A landscape with many valleys, sampled at points; each row gives a point and its height.
From any point a ball rolls to the lowest of the 2 points nearest to it. It stops when none of these is lower. Distance is the straight distance between rows; heights are no part of it.
q_499: [109 149 126 147 121  84 106 196 130  79  91 108 208 141 151  96 154 151
 145 134 107 129 171 137 102 150]  h=2.72
q_725: [130 126 115 144 128 153 134  90 140 124 106 175  63  91 130 188 139 105
 109 115 162 140 108 129 127 170]  h=3.33
q_895: [138 180 105 109 175 178 155 101 149 121  90 155  94  77 132 153 182 132
 124 127 156 119 133 148 111 142]  h=1.73
q_272: [156 170 160  89 106  87 138 135 106 150 162 101 155 177  72 105  87 104
  94 125 126 137 147 108 154 103]  h=3.14
q_744: [154 115 159 105 113 146 117 154 153  94 143 156 136 146 154 103 119 124
 130 142 115 112  68 132 145 107]  h=1.99
q_875: [164 105 155  78 131 126 145 140 110 105 173 147 118 100 118 135 100 142
 105 110 104 147 164 111 154 108]  h=8.72
q_691: [119 105 130 112  87 149 131 120 135 180 138 142 112 130 128 158  76 113
 131 121 154 141 139 105 144 161]  h=2.60
q_82: [112  99 113 162 117 135  95  96 170 152  90 171  83 124 165 178  73  91
 168 136 184  83 111 140 116 177]  h=3.22
q_189: [133 141  99 148 167  97 138 146 121 112 115 112 128  70 165 149 173 154
 152 123 160 142 184 159  67 151]  h=3.55
q_3: [129 109 131 144  98  98 121 152 116  63 130 149 149 161 151 158 102 104
 118 148 144 144 103 146 112 136]  h=4.05
q_211: [131 177  97 135 158 156 152 103 147 136  97 170  90 108 166 160 136 110
 130 148 170  94  95 143  97 159]  h=2.28
q_175: [160 115 120 154 169 117 121 111  91  96 188 130  87 116  66  99 139 126
 113  98  78 148 179 111 153  93]  h=2.92
q_699: [ 87 147 121 116 132 209 120  99 165 170  89 163 106 123 128 164 126 113
 112 117 120 120 111 113 153 167]  h=3.20
q_562: [121 118 146 152  69  90 125 105 106  62 141 116 140 157 117 150 116  78
 107 141 141 170  98 148 109 138]  h=4.42
q_954: [152  94 149 133  91  44 143 126 100  79 136 120 161 153 119 146 158 117
 111 190 129 185 148 176 105  96]  h=3.11
q_353: [163 106 112  88  97 129 133 137 113 105 154 113 169 124  61 124 146 127
 132 133 108 151 212 121 165 124]  h=2.97
q_688: [114 156 137 105 165 182 143  90 173 134  96 135  87  68 109 105 188 159
 121 120 127 129  84 135 128 106]  h=1.03
q_143: [119 134 137 134 184 161 123 135 167 124  78 153 104 132 133 113 167 153
 103 124 137 124  53 131 134 115]  h=1.60
q_71: [174 143 165  51 104 102 154 150 126 137 150 158 144 171 138 135  74 104
 105 165  89 118 154 126 185  74]  h=8.57
q_916: [149 139  96 102 127 182 144  90 166 190 123 121 103 116 198 155 115 100
 192 105 121  59 106 130  91  85]  h=5.45
q_526: [198  74 140 108 154 108 116 123  88 132 151 124 102  90 101 111 152 159
 128 148 124 170 184 134 155  63]  h=6.61
q_531: [ 73 144 117 163 125  74 120 148 123  48  92 113 164 167 163 161 101 138
 140 137 105 141 155 140  95 166]  h=3.69
q_949: [151 106 147 157 159 101 101 187 138 126 124 133 155 187 173  92 125 144
 129 165 151 129  78 143 128 104]  h=4.91
q_355: [115 136 164 137  42 128 115 111 145 126 120 112 149 188 118 157  62  58
 135 139 139 145 120 125 135 153]  h=1.98
q_278: [158 144 156 117 105 125 128 139 118  93 164 136 127 105  78  78 157 118
  99 131  90 149 122 116 166 113]  h=5.33
q_532: [149  84 146 159 152 139 134 132 105 121 176 153 100  80 142  87 183 159
 139 182 103 166 124 123 157  88]  h=2.33
q_92: [ 88 160 138 152 115  65 127 155 122  55 113  93 189 177 162 127 119 111
 156 168 112 141 167 160  96 142]  h=2.93
q_549: [127  92 111 168 123  85 122 160 104  58 142 158 146 129 173 153 136 138
 116 131 110 146 142 149  84 149]  h=3.64
q_492: [182 135 175 103  69 136 110 135 112  93 151 134 140 120  94  94 150  95
  90 124 115 145 102 130 155 133]  h=5.17
q_152: [143  82 113  74 110 135 109 140 109 176 116 152 130 152 208 137 105 148
 158 154 141  91 112 130 132 101]  h=3.49
q_702: [152 122 148 134 154 140 108 164 165 120 105 144 122 163 131 117 133 140
  93 114 141 120  53 138 134 118]  h=1.76
q_792: [124 149 160  86 138 124 126 122  73 144 172 110 124 117  81  43  98 137
  87 118  73 125 140 105 192 108]  h=1.38
q_635: [ 87 140 114 132 168 123 116 169 183  95  37 100 183 139  88 142 171 154
 117 105 126 124 157 160 107 165]  h=3.13
q_473: [111 126 113 141 110 129 122  93 105 156 108  73 139 153  62 115 143 136
 112  99 173 157  75 125 111 135]  h=4.87
q_739: [110 120  95 141 119 142 125 119 123 172 133 147  89 155 159 162  68 106
 143 123 162  86  82  87 136 121]  h=3.10
q_204: [128 107 137 115  89 103 140 105  90 185 158 149  94 139 126 162  54 111
 115 139 143 134 143  92 159 136]  h=2.20
q_181: [113 119 134 102 119 167 153 114 133 108 152 166 103 105 162 123 119 155
 123 130 101 137  98 102 152 112]  h=1.83
q_70: [ 83 159 132 138 102 126 122 122 156  99  95  72 180 201 100 144 105  99
 142 129 133 147 106 163  95 145]  h=2.01
q_764: [138 112 145  35 143 142 148 121 142 187 163 101 123 112 110 105  76 144
 125 101  95 111 172 114 159  99]  h=4.17
q_145: [141 162 153 114 134 148  92 163 170  66  87 140 169 147 150  99 165 111
 118 122 107  95 110 155 120 141]  h=4.52
q_932: [141 129 110 138  99 131 129 109 159 154 136 165  70  95 154 193  79  82
 174 154 181  82 131 129 118 158]  h=3.80
q_794: [192  92 161 178 154 115 108 152 106 112 185 119 125 103  72  82 178 110
 110 160  90 158 176 147 174  68]  h=6.76
q_411: [115 111  95 154 137 157 120 113 109 102 120 184 121  76 152 170 190 129
 102 101 110 133 161 156  83 179]  h=4.22
q_280: [150 118 157 121  94 106 121 168  81 121 127 153 161 158 185 106 136 130
 121 192 142 129  93 136 145 116]  h=4.58
q_464: [141 125 124 219 161 113 121 150 156  92 180 126 160 126  49 105 211 106
 113 130 104 130 151 151 137 119]  h=5.87
q_166: [121 143 121 109 144 186 119 149 168 157 124 122 152 171 120  97 129 144
 138 113  96  92  79 110 152 107]  h=5.68
q_786: [195  95 156 145 136 107 113 123  75 104 167 142 123 115  93 106 165 135
 104 147  91 172 156 134 163  80]  h=6.75
q_584: [134 113 114 127  76 114 103 109 165 196 144 182  65 110 147 170  53  78
 174 148 171  89 137 102 138 169]  h=4.36
q_98: [ 73 175  86 130 156 168 140 129 130 144  73 115 143 129  88 141 177 158
 117 125 155 134 130 122 132 167]  h=3.53
q_192: [ 96 133 119 166 184  70 132 133 145 107  87  82 126  92 133 145 165 175
 145 119 166 169 152 160  58 135]  h=2.81
q_961: [127 124 131 148 178 141 127 181 181 154 131  94 150 125  72  80 172 165
 140 139 135 120 120 112 180 115]  h=4.68
q_680: [157 146 160  69  81 136 110 159 132 151 137 121 172 172 121  98 135 108
 117 144 117 119 128 116 155  99]  h=8.41
q_247: [131 136 128 118 172 144 147 156 158 125 179 138  98 135 112  97 125 161
 120 131 116 139  85 102 165 106]  h=5.42
q_66: [154 141 157 175 144 111 109 173 172  54 113 134 150 145 100 119 181 102
  95 129 140 146  94 162 113 116]  h=1.97
q_730: [169 105 147  48 151 128 156  89  95 147 162 130  67  68 143 111  99 153
 131 124 117 130 167 130 150  84]  h=8.92
q_93: [111  95  95 202 154  88 135 141 103 103 160 114 157 129  99 126 197 151
 127 126 105 163 178 164  97 142]  h=1.29
q_709: [151 131 111 115 134 143 125 101 175 189 134 165  59 112 164 173  69  83
 176 122 157  46 105 127 118 137]  h=4.43
q_273: [159 124 122  89 120 157 154  88 143 203 146 115  93 106 173 128 110 122
 165  90 127  78 103 106  92  67]  h=5.03
q_345: [115 131 110 140 135 140 118 133 110  93  99 150 131  62 147 138 191 149
 106  97 125 131 140 140 109 176]  h=4.54
q_695: [114 165 156 152 124  91 114 149 157  62 104 101 161 170 111 112 161  94
 109 133 146 147  86 160  94 139]  h=2.45
q_358: [140 127 156 133  86 151 104 132 136 153 138 147 144 189 146 128  61  76
 130 126 124  93  86 111 150 127]  h=2.63
q_777: [105 121 116 130 165 128  95 171 157 145  64  87 176 146 122 133 150 156
 127 106 148 125 128 143  98 145]  h=3.42
q_908: [151 106 146  98 130 118 136 108  87 187 164 145  79 130 148 121 104 128
 109 117 135 111  67  94 150  89]  h=0.82
q_472: [125 117 108  95 125 158 118 138 128 168 124  87 142 141  76 123 122 152
 135 100 157 132 143 105 145 131]  h=4.31
q_987: [131 108  97 196 194 131 146 158 169  94 165 144 138 130  73 131 206 145
 112 119  89 143 150 151 138 120]  h=6.15
q_577: [163 118 123  66 152 130 134 113 124 206 154 102 104 126 127 120 104 116
 130  71 125 101 121  92 108  77]  h=4.64
q_998: [188 118 148  70 116 107 155 149 132 110 170 149 132 154 127 149  91 123
 105 137 102 139 177 125 157  79]  h=8.64
q_742: [ 98 129 174 160 110  98  81 118 117 100  68 103 182 174 172 133  71 115
 140 114 119  93 125 160  99 167]  h=2.02
q_511: [117  91 123 137  79 140  96 103 163 225 121 181  80 124 171 147  55  87
 187 136 117  78 121  91 148 152]  h=4.74
q_550: [161 105 160 120  66 142 114 119  88 116 142 147 121 114 105 124 109 107
  84 117 132 143  96 121 143 140]  h=4.99
q_101: [149 106 133 126 127 131 120 174 154 161 130  89 162 145  77  75 159 150
 130 126 137 127 102 123 152 102]  h=4.86
q_26: [121 109  99 158 131 142 147 153 102  95 183 169 134 112 151 118 188 154
 119 129  79 135 131 134 123 132]  h=4.89
q_485: [135 133 110 155  84 134 155  73 125 213 122 101 112 141 139 172  90  86
 174 134 189 114 143 130  83 154]  h=6.72
q_415: [148 135 109 121 168 119 151 110 121  81 183 156  77 117  81 155 109 127
 103  76  83 146 172 113 143 114]  h=3.23
q_828: [107 103 122 137 160 141 143 170 138 126 133 128 132  72 191  91 195 185
 148 158 121 154 122 130 134 116]  h=5.32
q_716: [132 124 136 183 161 104 127 169 182 118 138  72 163 128  35  90 188 136
 121 139 156 131 140 134 171 125]  h=4.39
q_30: [155 100 103 129 135 156 134 145 141  68 152 165 123 143 115 170 136 124
 116  98 112 138 135 130 121 125]  h=0.85
q_834: [ 96 129 149 146 154 136  84 120 133  96  39 126 159 164 172 158  87 130
 137 107 131 101 122 152 104 170]  h=1.55
q_849: [ 66 190 130 157 132 110 104 140 161 101  71  75 189 210 102 103 135 106
 129 128 137 105 103 159 111 143]  h=2.55
q_22: [141 133 131 163 160 135 136 190 169  98 167 143 135 140 126  84 160 149
 127 153 113 146 101 116 166 100]  h=5.29
q_139: [154 163  88 128  85 148 146 100 125 230 133 122 114 113 182 149  92  85
 190 139 155  75 138 111 125 137]  h=4.03
q_44: [156 141 139 117 128  95 142 158 125 123 163 106 152 171  80 106 115 130
 118 147 138 145 133 111 162  91]  h=3.40
q_394: [140 132 149 209 110  74 114 149 109  95 175 125 169 133 106  94 218 105
 107 143  95 136 161 166  99 126]  h=4.12
q_436: [ 79 129 104 204 176  77 143 146 145  96 109 117 152 116  75 151 194 158
 114 120  97 159 165 158  80 141]  h=2.12
q_652: [126 129  89 116 153 176 101 107 158 181  61 115 127 161 134 158 138 112
 128  70 155  81 103 132  90 134]  h=3.84
q_773: [112 125 154  74 132 123 145 104  90 179 170 134 104 102 139 108  65 116
  96 106  99 113 128  92 149 138]  h=1.44
q_712: [116 131 120 129  97 188 126 113 142 173 118 140 103 120 122 162 107 106
 113  97 139 125 115 111 140 179]  h=2.95
q_19: [ 92 152 121 151 146  66 108 138 114 129  72  88 125 134 187 139 105 179
 157 125 166 114 128 129  59 151]  h=4.60
q_428: [112 120 104  95 109 157 134 117 109 224 141 102 132 142 130 125  91 113
 135  92  93 108 125  72 154 106]  h=8.21
q_483: [131 132 122  92 118 139 137 105  87 233 153  88 128 139 108 129  81 116
 129  88 136 124 169  87 149 122]  h=8.06
q_619: [147 140 120 106 123 123 172  80 108 124 191 164  33  54 150 143  93 118
 148 139 146 104 113  98 151 116]  h=2.38
q_363: [115 127  91 153 143 140 137  93 131  94  98 155  98  89 135 202 163 109
 107 104 138 142 153 156  82 171]  h=3.81
q_579: [142 187 132 104  98 172 191  70 171 204 137 133  78  82 146 139  82 100
 169 118 108  57 101 129 113 116]  h=4.50
q_433: [ 67 133 129 156 136  58 115 125 125  65  71  86 129 132 177 174  92 170
 162 130  78 146 151 125  77 155]  h=4.41
q_740: [ 97  81 134 162 119 127  78 111 147 111  86 170 115 149 179 171  59  99
 150 133 158  89 125 156 120 192]  h=2.90
q_402: [143 137 123 114 144 161 137  98  97 163 154 113  93  92 100  88 150 165
 140 112 149 138 121 101 153 119]  h=1.13
q_199: [130 109 153  64 149 128 140  92  73 161 151 124  96  78 122 110  58 116
 104 111 101 135 209 128 172 134]  h=1.56
q_330: [165 137 136 167 130 134 127 145 140  76 192 147 137 118  79  86 201 116
 109 127  86 146 134 134 149 110]  h=5.55
q_524: [150 113  87 116 147 157 157 119 102 116 178 136 101  79 146 112 182 168
 169 161 118 157 185 138 135  98]  h=6.06
q_791: [123 134 107 128 122 161 113 121 107 111 103 139 123  91 109 136 168 138
  98 101 159 150 109 139 118 158]  h=4.83
q_891: [ 95 149  99 154 164 147 120 112 134 138  85 154  88 153 170 169 106 127
 131 133 179  82  90 135 103 155]  h=2.69
q_244: [140 166 114 106  92 171 166  94  94 191 149 134 110  84 164 132 121 110
 176 145 172 103 129 112 136 150]  h=2.78
q_96: [124 119  88 150 172 126 146 156 154 101 130 116 119 135 101 137 149 161
 127 123 161 175 143 138 108 132]  h=4.06
q_936: [ 96 159 125 183 141  93 111 164 116  71  92 141 166 118 122 133 188 143
  84 111  78 136 148 138  92 178]  h=3.99
q_747: [141 120 136  76  79 159 117 139 123 191 139 103 176 163 115 107 110 109
 111  96  82 101 122  92 153 104]  h=8.32
q_661: [146 150 145 115 157 123 119 130 112 142 170  97 109 107  52  46 126 166
 118 119  97 134 127  90 189 104]  h=1.62
q_772: [110 166 131 140  85  90 123 162 115  87 129 110 215 167 137 123 159 114
 128 167 122 152 176 142 114 141]  h=2.09
q_840: [143 129 134 120 117 120 128 116 111 160 139  69 129 158  53 117  97 127
 110  79 146 153  91 108 119 110]  h=4.62
q_836: [118 117 109 124 154 159 145 121 123 117 148 132 114  54 160  93 216 171
 166 149 128 140 159 152 134 115]  h=5.66
q_631: [140 139 124 128 131 150 150  79 114 119 164 170  40  80 139 152 124 118
 121 111 149 128  98 112 134 137]  h=2.94
q_569: [151 146 138  93 130 122 151  86  95 230 153 100  90  91 108 137  66  96
 127  82 152 113 184 109 112 140]  h=7.77
q_571: [ 87  86 142 143  48 107 130  96 130 156 124 113 118 166 125 165  54  77
 140 163 138 161  94 138 121 175]  h=2.51
q_69: [129 130  95 117 123 142 121 119 103 208 124  93 144 140 123 115 149 161
 139 120 166 137 115 101 119 119]  h=4.59
q_776: [103 140 129 114  85 168 154  74 167 188 147 174  48  64 167 150  84 104
 169 131 122  95 116 102 138 153]  h=5.28
q_546: [136 141 158 153  56 154  89 136 140 137 108 142 165 195 135 134  75  58
 122 120 134 115 105 124 141 170]  h=2.37
q_6: [130 110 168 150 132 152 150 114 140 108 169 124 111  72 106  68 173 170
 122 161  79 160 117 122 171  62]  h=1.95
q_445: [ 88 104 119 136  79 110 143  80 104 146 123  93 106 145 118 170  90 108
 143 142 176 157  94 139  99 144]  h=3.09
q_299: [128 124 114 166 177 135 133 142 181  97 106 112 142 121  11 102 187 132
 108 115 147 136 138 137 165 136]  h=4.08
q_900: [ 89 178 115 150 127 138 118 159 142 113 107 111 178 194 131 113 125 132
 123 147 138 116  86 125 133 139]  h=2.96
q_384: [120 144 166 150 175 132  79 152 154  91  52 128 170 168 136 112 134 124
 101 108 116  88  88 163 112 149]  h=4.30
q_322: [161  82  97 113 128 154 146 119 121 107 174 183  97 103 137 159 146 127
 140 111  97 133 159 124 126 128]  h=0.34
q_947: [134  90  95 100 117 158 157 115 150  94 159 184  81  83 185 177 124 127
 156 131 129 125 139 135 125 119]  h=0.95
q_277: [ 90 113 120 117 145 151 151 129 149 105 137 158 105  98 200  95 160 177
 167 169 124 139  92 119 121  92]  h=5.08
q_938: [ 93 137 141  93 132 150 163  96 142 141 161 150  73 110 155 122  73 140
 131 118 110 125  88  92 150 103]  h=1.54
q_645: [151  89 126  54 138 163 134 146 142 152 143 135 138 137 174 128 109 167
 157 151 123 114 116 123 135  72]  h=3.76
q_351: [166  78 132 112 141 115 144 121  92 118 160 161  78  82 164 118 161 161
 144 166 148 162 121 126 152  90]  h=2.70
q_897: [153 124  94  92 141 162 156 117 138 114 165 114 114  97  86 140 138 142
 146  93 127 142 189 112 148 116]  h=3.98
q_108: [152 136 138  74  85 140 136 142 139 127 162 114 165 126  60 114 100 110
 115 110 103 129 181 113 171 140]  h=2.64
q_291: [154 100 153  60 149 116 167 107 100 115 159 138  94  80 126 107 106 160
 118 131  70 147 193 128 162  72]  h=8.82
q_183: [109 195 119  94 135 207 174  69 174 189 122 144  82 103 139 149 115 113
 145 116 124  99 113 120 132 124]  h=3.75
q_164: [160  98 133  49 133 143 146 136 129 169 152 120 138 128 126 110 113 171
 139 132 113 136 156 111 158  78]  h=3.96
q_862: [128 110 123 135 173 130 113 159 138 108  99 149 114 113 193 131 150 161
 143 120 131 118 110 141 101 135]  h=4.69
q_196: [158  67 135  97 122 112 111 151  96 148 118 162 120 125 194 138 118 148
 133 160 168 118  92 132 123 103]  h=3.26
q_543: [140 161  78 123 113 138 151 113  99 225 135 102 128 134 151 138 129 117
 161 121 174 107 127 106  98 122]  h=4.95
q_65: [113 109 115 125 120 123 110 166 111 132  96 115 153 139 150 139 129 163
 123 133 170 134 122 143 102 138]  h=3.72
q_97: [164 128 164 136 134 105 106 200 124 119 135 136 171 148 162  89 156 121
 124 183 135 138 115 147 141 103]  h=4.76
q_321: [132 135 118 119  90 169 165  80 183 205 136 143  93  99 185 148  82  87
 199 133 114  40 104 126 106  97]  h=5.30
q_963: [117 150  99 116 179 157 107 136 156 168  55 106 141 137 141 138 152 141
 124 104 159  97 116 143  92 142]  h=3.65
q_246: [ 88 144 138 169 105  43 140 137 121  67 126  56 180 116 116 113 170 124
 138 164  87 175 126 162  98 141]  h=2.21
q_398: [130 126 116 152 141  99 148 156 150  95 149 105 154 159  66 113 131 129
 134 153 155 183 132 135 123 106]  h=3.71
q_294: [125 101 154 137 103  50 123 158  89  97 103 107 189 151 166 130 132 134
 120 171 122 168 150 172 102 124]  h=3.54
q_300: [117 156 111 154 116 113 126 187 154  84 122 116 200 131 107  89 193 130
 127 143 106 116 166 137 142 156]  h=3.25
q_197: [136 105 145 151  69 116 115 108 113  96 128 142 122 146 100 170 108  92
  90 110 154 174 100 136 116 162]  h=4.75
q_431: [114 113 128 109 107 166 131 130 135 124 131 156 114 141 186 107 111 154
 133 147 112 114  59 115 148 116]  h=2.06
q_515: [115 143 143 207 133  52 106 166 130  76 127 118 177 131 124 118 190 129
 102 127  91 144 149 147  71 140]  h=3.52
q_626: [105 114 168  80 116 130 159  97  93 187 167 143  82  76 131 108  51 102
 120 126  94 130 170 106 177 153]  h=1.79
q_250: [125 147 121 137 132 147 120  98 113 151  94  94 109 113  79 126 152 139
 107  95 189 156 103 138 121 153]  h=5.10
q_761: [115 151 122 102 197 176 132 119 159 137  67 162 104  92 144 132 178 144
 116 130 150 123  90 144 110 144]  h=1.37
q_448: [128 133 147  95 161 134 132 101 112 159 147  91  78  70  89  55 118 156
 135 110 110 127 135 101 171  94]  h=1.63
q_463: [ 95 118 131 129  93 163 128  96 189 199 125 172  54 117 163 149  66  93
 160 125 120  88  92  96 142 158]  h=4.98
q_769: [ 80 180 145 180 167  94 100 163 127  77  44 135 153 140 142 144 137 161
  90 128 102 127 133 123 106 164]  h=4.35
q_668: [120 140  95 126 122 122 138 118  94 169 153 141  94 142 150 153  98 135
 140 143 187 123  88  99 127 128]  h=3.07
q_462: [135 127 133 147 160 156  84 124 150 125  59 125 154 203 138 136 123 108
 102  92 136  89  65 156 106 126]  h=4.15
q_956: [109 140 102 147 149 141 142 164 153  85 167 150 141 133 151 109 176 158
 127 149  84 146 110 120 160 118]  h=5.13
q_263: [142 104 124 125 157 185  97 111 160 170  70 147 114 168 155 154 132 117
 111  79 124  88  57 128 112 110]  h=4.01
q_608: [120 114 110 110 105 155 122 129 128 137 107  97 155 160 117 142 109 133
 136 107 163 145 139 123 113 149]  h=4.04
q_967: [120 121 136 103 107 151 139  93 120 187 149 141  76 118 154 118 105 134
 131  99 112 106  55  95 138 104]  h=1.17
q_779: [116 127 143 112 143 170 138 127 173 118 133 115 113  72  94  80 177 180
 127 116 100 146 111 135 165  96]  h=1.49
q_292: [112 152 122 134 114 120 108 117 114 147  66 134 124  98 214 155 100 137
 170 126 178  59 137 134  85 177]  h=4.73
q_863: [127 136 140  79 131 128 145 152 133 146 153  99 161 151  59 126  60 119
  95  98 112 124 156 100 155 120]  h=2.89
q_110: [138 111 131 187 137  94 125 158  86  98 185 171 154 138 141 108 206 129
 108 147  70 131 145 161 101 137]  h=4.57
q_281: [132 117 115  94 101 144 168  85 149 102 173 176  56  63 182 152 115 142
 166 136 134 105 115 117 131  96]  h=1.61
q_572: [142 144 151 107  74 103 142 110 114 102 148  77 172 155  40 121 123  94
 120 146 133 165 171 134 158 109]  h=2.71
q_140: [109 158 104 122 160 161 135 124 154 107  97 126 130 126  38 149 178 144
  91 111 135 136 126 123 154 142]  h=3.83
q_756: [ 82 139 115 165 190  91 140 160 174  77  50 109 158 128  88 156 174 148
 107 132  89 137 170 155  96 148]  h=2.73
q_627: [116 149 140  97 133 147 142 150 137 152 172 124 136 162 134  87 103 150
 122 121  88 115  77  85 160  81]  h=5.56
q_926: [107 109 130 146 105  95 102 159  82  98 107 162 148 160 188 139  91 132
 119 174 144 114  94 126 132 151]  h=4.33
q_679: [135 146 144 121  66 127 124 144 124  98 125 121 188 155 130 130 135  92
 120 157 131 148 147 140 132 138]  h=1.53
q_356: [121 155 122 158  97  99 139 121 136  68 160 102 168 147  48 101 178  99
 101 134 141 149 156 128 132 115]  h=3.82
q_361: [129  72 128 175 139  44 134 156 101  80 150 134 140 131 148 145 160 136
 116 142 107 163 149 174  67 123]  h=3.19
q_187: [ 71 151 126 157 141  92 103 106 122  93  56  97 119 121 186 172  85 162
 153 122 144 124 141 133  72 169]  h=5.09
q_988: [104 100 123 130 157 150 132 146 160  76 103 163 105 102 216 109 142 168
 144 147 109 114  88 145 121 103]  h=4.90
q_918: [127 163 123 156 126 112 124 185 172  90 157 124 171 121  92  77 227 102
 139 150 110 106 161 128 153 114]  h=3.77
q_186: [145 134 150 125 130 140 101 183 172 148 122 101 176 161 112  56 181 123
 129 136 134  97  91 138 147 107]  h=5.02
q_43: [138 133 111 136 110 103 157  99  83  80 178 119 132 156  68 141 123 118
 115 128 113 188 175 124 139 112]  h=2.13
q_315: [137 133 105 138 171 119 145 144 128  95  98 164 101  63 186 157 172 154
 159 126 134 113 157 150  75 151]  h=4.23
q_529: [163  90 129 168 171 122 116 152 137 122 174 105 123  93  81 103 178 146
 128 146 129 167 155 137 166  92]  h=6.58
q_144: [154 145 182  54  96 121 146 139 133 154 162 137 156 157 147 103  83 115
 105 139  74 104 119 114 166  87]  h=8.51
q_852: [120 102 137 123  83 157  87 135 105 146  99 127 158 146 164 121 115 120
 110 113 135 106  72 126 116 168]  h=0.54
q_313: [133  84 119 143 121  58 135 132  81 103 128 117 126 128 127 144 147 144
 124 158 158 185 130 158 104 117]  h=2.61
q_174: [137 133 172  77 137 123 150 110  81 163 169 126 111 124 117  82  88 141
  82 128  99 130 110 108 167  99]  h=1.18
q_426: [151 167 108 111 115 165 148  92  78 172 152 120 102  99 143 108 150 143
 162 140 175 136 125 120 134 133]  h=1.86
q_172: [151 135 135 169 146 120 116 162 171  43 119 172 139 164 126 141 161  97
  97 113  99 121 109 153 114 124]  h=1.59
q_991: [165 143 130 156  95 128 108 117  85  89 157 122 147 119  50  73 172 123
 104 137 106 144 155 106 180 116]  h=5.52
q_435: [139 111 118 118 116 116 134  88  74 111 159 112 104 115  66 143  89 126
 117 118 129 175 191 103 159 126]  h=1.58
q_672: [127 112 160 126  70 130  99 137 110 133  92 104 191 163 136 123 111 101
 109 136 149 128 110 150  98 146]  h=0.98
q_971: [145 128 118  95 146 128 126  88  48 119 148 114  79  92  93 107  87 140
 114 121 108 151 189 102 167 127]  h=1.16
q_835: [121 145 156 182 123  50 100 179 133  73 116 104 163 144 140  95 150 126
 117 151 124 162 106 156  90 132]  h=3.00
q_831: [152 143 116 118  96 102 154  74 106 232 145 104  93 125 124 161  73  83
 154 112 178 113 145 107  98 123]  h=7.28
q_354: [152 139 119 160 135 101 143 118  68  81 204 140 116 148  56 114 127 114
 106 132  69 158 180 115 136 106]  h=2.59
q_597: [119 190 142 134 116 117  89 169 181  57 109 128 189 156 126 100 188  80
 132 127 143  99 147 136 109 138]  h=4.88
q_296: [124 103 113 161 127  95 126 141  94  99 138 109 156 109 104  99 168 157
 124 138 139 175 160 147 116 125]  h=2.04
q_553: [ 65 160  91 159 146 152 124 148 116 139  93 102 161 163 131 125 151 163
 121 131 150 136 106 126 132 152]  h=3.24
q_909: [128  96 146  36 138 148 145 104 145 191 151 102 113 102 139 104  71 137
 138  71  86 103 138  99 119  70]  h=4.38
q_541: [171 108 159  80 104 109 120  90  63 191 141 137  89 102 137 131  88 121
  97 124 139 117 117 102 140  98]  h=1.20
q_806: [140 109 151  84 108  87 144  84  72 224 141 145  79 113 146 148  49 114
 101 143 128 105 156 110 173 123]  h=1.70
q_969: [130 109  82 124 128 129 138 119 130  95 152  91 152 126  54 138 140 148
 136  99 140 160 195 132 137 129]  h=3.46
q_710: [108 125 127 128 119 109 102 146  95 138  81 118 141 116 202 130 113 162
 145 124 156 110 119 127  89 170]  h=4.10
q_868: [141 189 138 126  97 105 128 129 125  91 167  97 161 159  38  96 148  85
 116 129 148 130 166 102 161 122]  h=3.27
q_551: [122 108 109 208 205 137 133 145 144 122 161 126 119  89  97 111 190 142
 121 135 136 155 153 141 148 123]  h=6.38
q_586: [159 136 117 135 130 136 136 150 174  62 145 150 145 171 104 149 125 105
  96 115 121 135 126 138 126 132]  h=1.21
q_333: [149 127  87 113 171 155 131 136 143 115 139 123 114  99 101 126 165 164
 139 113 150 154 157 130 132 123]  h=4.34
q_221: [ 71 133 128 144 126  61 146 126 130  66  99  68 173 124 122 149 147 137
 137 131  83 167 142 159  79 166]  h=0.94
q_782: [120 154 100 138  98 140 136 128 132 169  96 134 126 101 195 165 102  99
 181 144 178  79 152 149  98 185]  h=5.46
q_458: [ 92 181 153 158 203  87  90 132 116 112  19 157 128 132 135 168 114 171
 119 141  94 133 138 106  94 154]  h=4.56
q_781: [104 127 151 136 183 153  88 125 139 108  56 160 128 139 194 141 102 151
 126 109 131  71 107 147 126 166]  h=1.19
q_194: [ 89 178 149 128 232 136 100 124 124 111   9 172 125 121 158 161 120 158
 124 141 108 101 146 119  96 152]  h=4.70
q_646: [103  95 170 173 100 113  76 107 124  83  77 141 151 166 189 156  52  97
 143 119 150  86 101 166 120 184]  h=2.54
q_83: [161  77 123 123 142 117 125 143  95 124 141 138 109 113 156 116 142 160
 134 146 162 147  98 129 123 110]  h=3.01
q_89: [184 112 102 126 159 124 133  98  83 124 161 128  86  83 118 110 169 152
 152 159 138 159 200 138 136  84]  h=6.39
q_334: [141 113 126 119 105  96 143 119  71 134 158 147 114 143 127 154  94 141
 116 161 162 153 115 101 147 119]  h=2.62
q_670: [131 134 138 116  75 137 135 126 151  91 143  97 177 159  56 144 108  82
 121 109 133 156 176 116 141 137]  h=2.19
q_375: [119 108 121 129 125 169 109 119 160 162 123 155 114 167 164 158  64 112
 141 118 119  84  91  98 150 128]  h=2.86
q_607: [107 112 150 131 135 157  79 133 125 134  68 151 135 148 196 109 118 135
 133 105 115  77  55 132 121 157]  h=0.89
q_169: [ 84 127 101 148 150  95 141 112 143  78  88  84 136 114 116 166 157 146
 130 116 115 179 148 157  67 157]  h=2.03
q_16: [121 120 138 112  77 114 130 105 101 157 140  92 146 190  81 139  82 116
 110 124 147 158 105 106 126 113]  h=4.85
q_193: [ 94 126 148 124  79 136 130 105 155 115 109  83 149 194 107 158  71  74
 131 128 134 146  90 142 100 142]  h=1.47
q_396: [ 84 158 102 114 148 212 132  82 162 197  87 150 103 142 159 154 106 106
 147 125 109  82  98 106 141 132]  h=3.41
q_326: [105 129 100 154  85 133 127 104 146 192  85 111 134 136 184 182  70  84
 188 147 198 101 157 138  82 191]  h=6.10

For each start below, name the point where the ball stops.
q_291: q_65
q_166: q_193
q_273: q_688
q_247: q_322
q_250: q_322
q_145: q_93
q_183: q_908
q_794: q_3
q_458: q_322
q_526: q_221
q_101: q_193

Call two points neighbours if one is among the 2 nearest of the other. Go from one point of each pair to the other, from neighbour to neighbour, staying as low as possible. Name the highest point that can't be avoided.
q_221, q_322: q_835
q_322, q_932: q_194
q_174, q_971: q_626
q_908, q_688: q_431
q_402, q_174: q_448
q_193, q_908: q_739
